A landscape with many valleys, sampled at points; each row gives a point and its height.
A ball rolls from a point to the lowest of its 2 nearest points, and stops where none of them is lower. Distance is the straight distance between rows; heights are no part of it.
Z704 h=4.33: [107  79 190 126 121 144 131 139 122 156 147 109 141 148 117 122 143 127
 129 168 153 154]
Z227 h=3.28: [164 116 105 157 142 125  73 165 149 102  88 142  85 136 169  62 139 110
 140 112 132 109]
Z883 h=4.76: [162 181 124 179  93 141 195  74 129 154 118 121 182 106 115 178 158  66
  99 120  82 126]
Z867 h=6.70: [152 132 170 117 140 168 134 136 112 211 120 131  95 135 160 170  96 126
 121  83 161 119]
Z682 h=4.73: [158 119 149 147 103 130  99 107  88 107 116 130  98 150 146 139 103 156
 143  88 173 106]
Z269 h=0.91: [136 113 138 161 119 116 156 145 126 151  98 127 163 119 116  94 170 112
 162 127 116 124]
Z304 h=3.84: [152 179  90 109 126 129 140 112 133 164  99 132 133  88  98 130 106 122
 148  68 120  79]
Z846 h=5.25: [130 165 127 120  97 110 166 119 148 176 109  99 156 117 114 114 196  82
 109 169  96  75]
Z844 h=1.95: [101 144 136  89 108  96 184  93 152 108 180 103 133 133  77 161 172 130
 113 159 114 114]
Z489 h=4.64: [130 158 128 147 102 105 175 146 143 199  70 128 172 116 150 122 206  95
 120 158  86  99]
Z475 h=3.43: [ 99  80 167 125 123 112 143 149 122 130 143 130 168 146  98  94 165 152
 140 160 127 151]
Z135 h=3.73: [149  81 120 171 100 161  47 132 149 110  84 132 116 160 167 113  66 126
 144 107 165 158]
Z164 h=7.85: [108 159 157 125 151 117 224 148 116 212  67 154 198  93 131 167 149 109
 126  93  96 140]
Z636 h=4.47: [170 143 152 202  90 153 188  87 116 145 125 117 171 113 126 171 149  91
 129 125 103 159]
Z10 h=3.25: [130  54 114 156 128 143  85 136 140 103 145 120 147 104 131 105  92 138
 172 168 100 152]
Z741 h=5.82: [126  85 180 155 134 185 106 117  93 159 136 107 132 149 113 144  64 144
 121  95 162 156]
Z919 h=2.32: [147 135 101 108 109 129 127  99 141 100 184 118 101 117 137 166 138 114
 108 186  96 115]
Z257 h=3.71: [107 182 126  73 161 106 174 132 126 161 132 118  81 127 124 140 146 125
 136  88 147  57]
Z170 h=4.97: [146 136 112 123  89 118 134 103 139 138 139 113 154 100 111 129 172 105
 134 162  86  96]
Z843 h=4.19: [117 127 102 123 113 135  97 116 104 109 140 139 125 139 101 130  96 201
 122 104 136 141]
Z739 h=4.23: [112 109 123  99 124 130  90 135 143  97 165 131 100 159 148 128 130 155
  97 170 158 148]
Z288 h=7.50: [103 150 161 117 124 108 193 159 118 222 100 167 161 124 135 135 169 115
 106 129 108 140]
Z337 h=3.33: [115 131 125 134 124 117 117 190 154 191  85 182 122 127 137  65 139 148
 121 102 119 139]
Z424 h=2.76: [127 140  95  95 191 107  89 188 129  85 122 142  83 150 157  88 150 117
  96 117 153 121]
Z574 h=1.33: [115 133 110 133  97  99 101 161 161 153  92 195 153 122 122  67 157 149
 114 121  86 143]
Z955 h=2.83: [143 118  91 128 147 114  79 177 151 122 107 141 124 120 128  56 140 125
 148 107 107 108]
Z248 h=3.65: [155  81 114 160 115 150  56 114 131  83 121 122 113 128 175 125  38 132
 176 149 143 156]
Z776 h=5.11: [157 179 119 179 113 140 183  98 140 183  94 154 196  94 111 204 130  75
 109  85  89 165]
Z983 h=2.85: [157 156 110 120 123 135 121  97 109 101 175 104 102 105 126 178 115 106
 114 131 119  88]
Z505 h=5.09: [131 129 129  84 180 113 107 118 112  64 164  85  93 158 117 160 121 146
 118 139 173 102]
Z892 h=5.78: [122 125 159 159 102 142 175 100 107 127 173 120 165 114  90 170  85 153
 124 121 115 159]
Z812 h=3.80: [109  73 138 131 146 134  71 163 132  42 125 103  90 167 162  68 111 115
 131 158 148 134]
Z658 h=2.24: [112 114 143 130 113 100 145 129 123 108 124 129 147 140 109  76 175 140
 150 139 121 114]
Z218 h=6.83: [150 161 147 112 137 138 150 122 109 180 147 126  85 136 158 170 133 123
 106  94 158 100]
Z917 h=4.60: [103  89 165 139 131 155 116 161 128 179 111 150 150 143 105  91 107 162
 122 109 145 170]
Z562 h=4.22: [119  93 123 132 131 102 109 154 134  41 141 111  91 160 154  71 154 124
 151 161 140 122]
Z422 h=3.54: [126 158 117 135  83 100 150 149 146 177  74 170 171 112 135  91 177 127
 114 140  78 124]
Z893 h=7.00: [ 94 172 147  68 117 101 197 152 146 216 110 143 123 118 131 131 169 107
 103 132 114  98]
Z650 h=6.54: [158 118 135 129 155 165 126 150 121 202 106 130 120 100 139 131 130 113
 133 108 137 125]
Z756 h=3.21: [116 102 112 143  94 111 106 143 141 163  94 178 180  96 114 110 118 155
 115 137  84 178]
Z175 h=5.65: [113 177 129  76  75 106 179  62 152 132 127 124 144 130 100 153 156  87
  92 152  79  88]
Z597 h=2.84: [129  75 148 143 151 163 108 126 127 106 166  91 136 127 104 133  81 138
 152 154 123 144]
Z595 h=4.21: [136 151 104 109 133 131 132 139 121 141 111 128 120 100 108 109 152 127
 143  99 111  79]
Z512 h=3.85: [132 114 104  99 150 150  68 139 103  95 148 130  84 154 158 146  97 155
 104 156 153 138]
Z785 h=6.11: [128 165 146 145 111 127 174  93 126 157 154 133 168 110  61 162 108 115
 118  97 101 128]
Z308 h=3.10: [111 159  80 112 176  87  83 152 105   4 130 124 101 158 161 120 107 151
 100 138 177 152]
Z647 h=4.20: [122 142 137  93 131 104 140 141 165 149 121 110  78 154 142 117 206 105
 117 161 157  85]
Z752 h=5.64: [130 151 170 116 142 136 202 128 125 192 167 125 138 120  72 160 139 111
 108 110 126 116]
Z232 h=6.23: [148 148  92 125 130 143 113 146 137 218  97 146 140  80 144 136 148  96
 127 118  95 115]
Z151 h=3.62: [174 151 122 152 127 137 138 102 106 170 118 107 129 100 103 144  97 124
 144  68 139  98]
Z318 h=5.02: [117 121 116 138  93 115 131  86 128  72 160 131 113 130 139 122 114 168
 163 157  98 141]
Z256 h=4.58: [158 149  85 126 128 119 114 108 128 110 130 116 131 100 120 116 166 115
 153 136 116  89]
Z263 h=1.15: [ 95 136  93 114 162 118  96 116 113  21 177 123 101 129 171 159  70 170
 141 167 129 158]
Z15 h=5.67: [129 112 166 143 114 153 124 108 110 137 164 106 112 171 124 163  91 150
 114 128 166 147]
Z67 h=2.18: [101 177  85  77 110  95 130 131 136 114 124 155  96 139 133 100 173 135
  97 120 112 115]
Z278 h=2.28: [ 94  59 167 137 143 144 113 117 120  69 181  93 105 142 135 130  75 149
 161 187 131 154]
Z81 h=3.40: [165 118 103 169 119 153 107  98 138 150 125 132 158 103 101 155  91 125
 158  96 129 142]
Z145 h=3.39: [128 130 129 104 164 113 106 167 138 120 111 127  67 164 157  78 184 108
 117 124 156  90]
Z575 h=4.12: [162 116 172 194  99 144 179  92  98 109 158  88 136 136 131 162 127 108
 143 143 130 142]
Z458 h=4.82: [167 104 146 143 141 148  65 106  99  92 127  97 101 143 138 150  65 132
 143 114 171 106]
Z721 h=6.22: [115 144 170 153 125 158 197 126 102 193 130 143 153 132 126 164 121 120
 112  82 152 167]
Z819 h=3.23: [175  69 114 163 125 188  69 109 143 151 112 119 146 109 130 148  81 128
 167 116 151 159]
Z235 h=4.18: [108 109 144 142 127 118 110 172 140 144  92 165 136 152 119  73 115 155
 136  89 141 147]
Z976 h=3.08: [163  66 140 184 144 187 111 126 127 176  94 119 171  93 131 148 103 102
 149 118 149 187]
Z240 h=1.67: [102  91 124 124 168 120 111 115 129  26 166  99 100 150 165 132  76 147
 163 188 131 148]
Z945 h=5.40: [122 162 118 116  77 108 159  79 137 154 126 145 170 110 115 148 143 111
 104 159  66 119]
Z31 h=6.08: [ 92 180 136  85  59  84 187 112 148 149 110 144 143 144 116 118 191 119
  85 142  96 101]
Z809 h=5.39: [112 119 148 102 159 129 121 110 123 113 184  97  86 156  99 172 115 164
  99 131 170 126]
Z775 h=1.93: [138 113 136 175 134 144 165 150 123 190  73 134 193 111 124 126 174 102
 146 118 114 148]
Z935 h=4.56: [135 103 179 123 128 151 124 131  98 137  96 120 106 168 140 118 106 125
 144  80 195 112]
Z262 h=3.66: [136 114 127 113 187 142  46 162 113  81 123 120  83 157 172 115  82 134
 111 126 179 119]
Z429 h=5.48: [138 163 114 150  90 145 157 100 150 203  83 173 175  85 130 171 142  81
 106 104  87 140]
Z622 h=2.67: [108 148  75  90 172  80 100 139 126  18 158 109 114 152 157 139 139 113
 111 166 158 153]
Z398 h=2.16: [125 147  82 109 161 107  83 166 141  72 119 151 115 132 128  62 134 140
 119  93 138 125]
Z571 h=4.02: [125 148 143  81 181 125 145 159 110 154 121  99  64 128 132 124 144 124
 156  90 157  76]
Z656 h=0.67: [ 87 160 104  53 117  91 141 104 144  89 157 131 126 136  99 134 155 141
  97 141 117 106]
Z443 h=5.38: [ 95 122 139 152  98 126 159  88 119  89 202 134 127 116 118 169  78 169
 145 141  97 151]
Z593 h=6.00: [130 103 167 164 146 192 150 144 114 201 119 132 155 135 120 162  88 134
 116  91 156 176]
Z868 h=4.55: [116 142 111 137 105 122 132 116 118 140 118 160 166 108  85 121 110 184
 143  80 124 135]
Z52 h=3.95: [109 108  97 150 109 140  62 136 139 110 127 161 114 148 130 114  75 179
 123 113 134 167]
Z14 h=1.68: [117 133  84 110 149 111 127  89 133  43 189 111  90 116 156 176 109 128
 124 183 109 134]
Z882 h=5.85: [137 176 108 139 108 141 155 138 148 236  54 162 164  84 157 143 147  94
 116 120 101 129]
Z663 h=4.66: [118 124 110 130 124  96 113 127 122  25 143 126 103 132 138 104 137 152
 152 148 127 122]
Z117 h=3.72: [124  73 126 160 112 136 103 145 129 141 121 147 184  91 116 112 109 138
 149 164  96 182]
Z490 h=2.11: [ 91 173  66  60 159  72 122 134 152  30 133 129 127 141 137 104 160 125
  90 154 120 143]
Z21 h=2.65: [138  73 168 181 156 166 150 151 116 173  81 144 204 102 118 135 146 105
 146 128 131 186]
Z412 h=3.60: [151 129 154 173  99 125 188  87 121 118 184  91 152 109  90 138 144 118
 151 159  92 125]
Z715 h=3.22: [102 185  99  48 142  98 165 140 148 147 123 124  96 132 136 113 168 107
 112 123 118  66]
Z454 h=6.55: [ 93 176 150  92  91  95 187 121 134 173 111 149 121 142 135 120 175 131
 111 104 132  99]
Z602 h=2.90: [125 123 164 134 113 113 176  95 136  93 205  87 124 124  74 156 140 122
 145 154 119 130]
Z592 h=4.91: [148 105 149 122 185 128  73 123  94  60 143  75  90 141 130 170  97 112
 126 138 164  92]
Z334 h=5.03: [139 112 182 120 157 159 163 142 117 176 163 101 125 131 100 141 149 115
 123 142 140 122]
Z173 h=3.52: [145  90  86 137 133 143  69 116 135  76 153 118 114 104 157 133  70 143
 161 170 112 147]
Z724 h=4.32: [119 129 155  94 158 138 120 147 102 142 127 129  84 149 134 112 118 147
 142 103 181  97]
Z962 h=1.32: [106 160  72  92 161  88 114 150 139  37 123 141 127 128 121  72 164 129
 117 128 109 113]
Z185 h=3.50: [147 100 129 131 148 141  50 148 126  59  93 131  83 164 173  78 112 124
 124 104 161 117]
Z814 h=3.81: [133  94 105 170 115 139  48 144 162 110  91 159 106 143 150  70  82 163
 137 107 150 160]

Two balls start at each pair of points below. Name the first point that both come to, or write none.
Z15, Z867 | Z656
Z945, Z429 | none
Z81, Z785 | Z269
Z721, Z454 | Z269

Where does a ball stop that starts at each point below?
Z650 | Z656
Z31 | Z269
Z843 | Z10
Z868 | Z269
Z935 | Z656

Call two points neighbours if one is among the 2 nearest of the other. Go from one point of each pair to the other, from neighbour to neighbour, staying as low as possible. Name the highest point that can't be avoided.
Z656, Z263 | Z647
Z263, Z574 | Z117
Z263, Z269 | Z868
Z962, Z263 | Z308
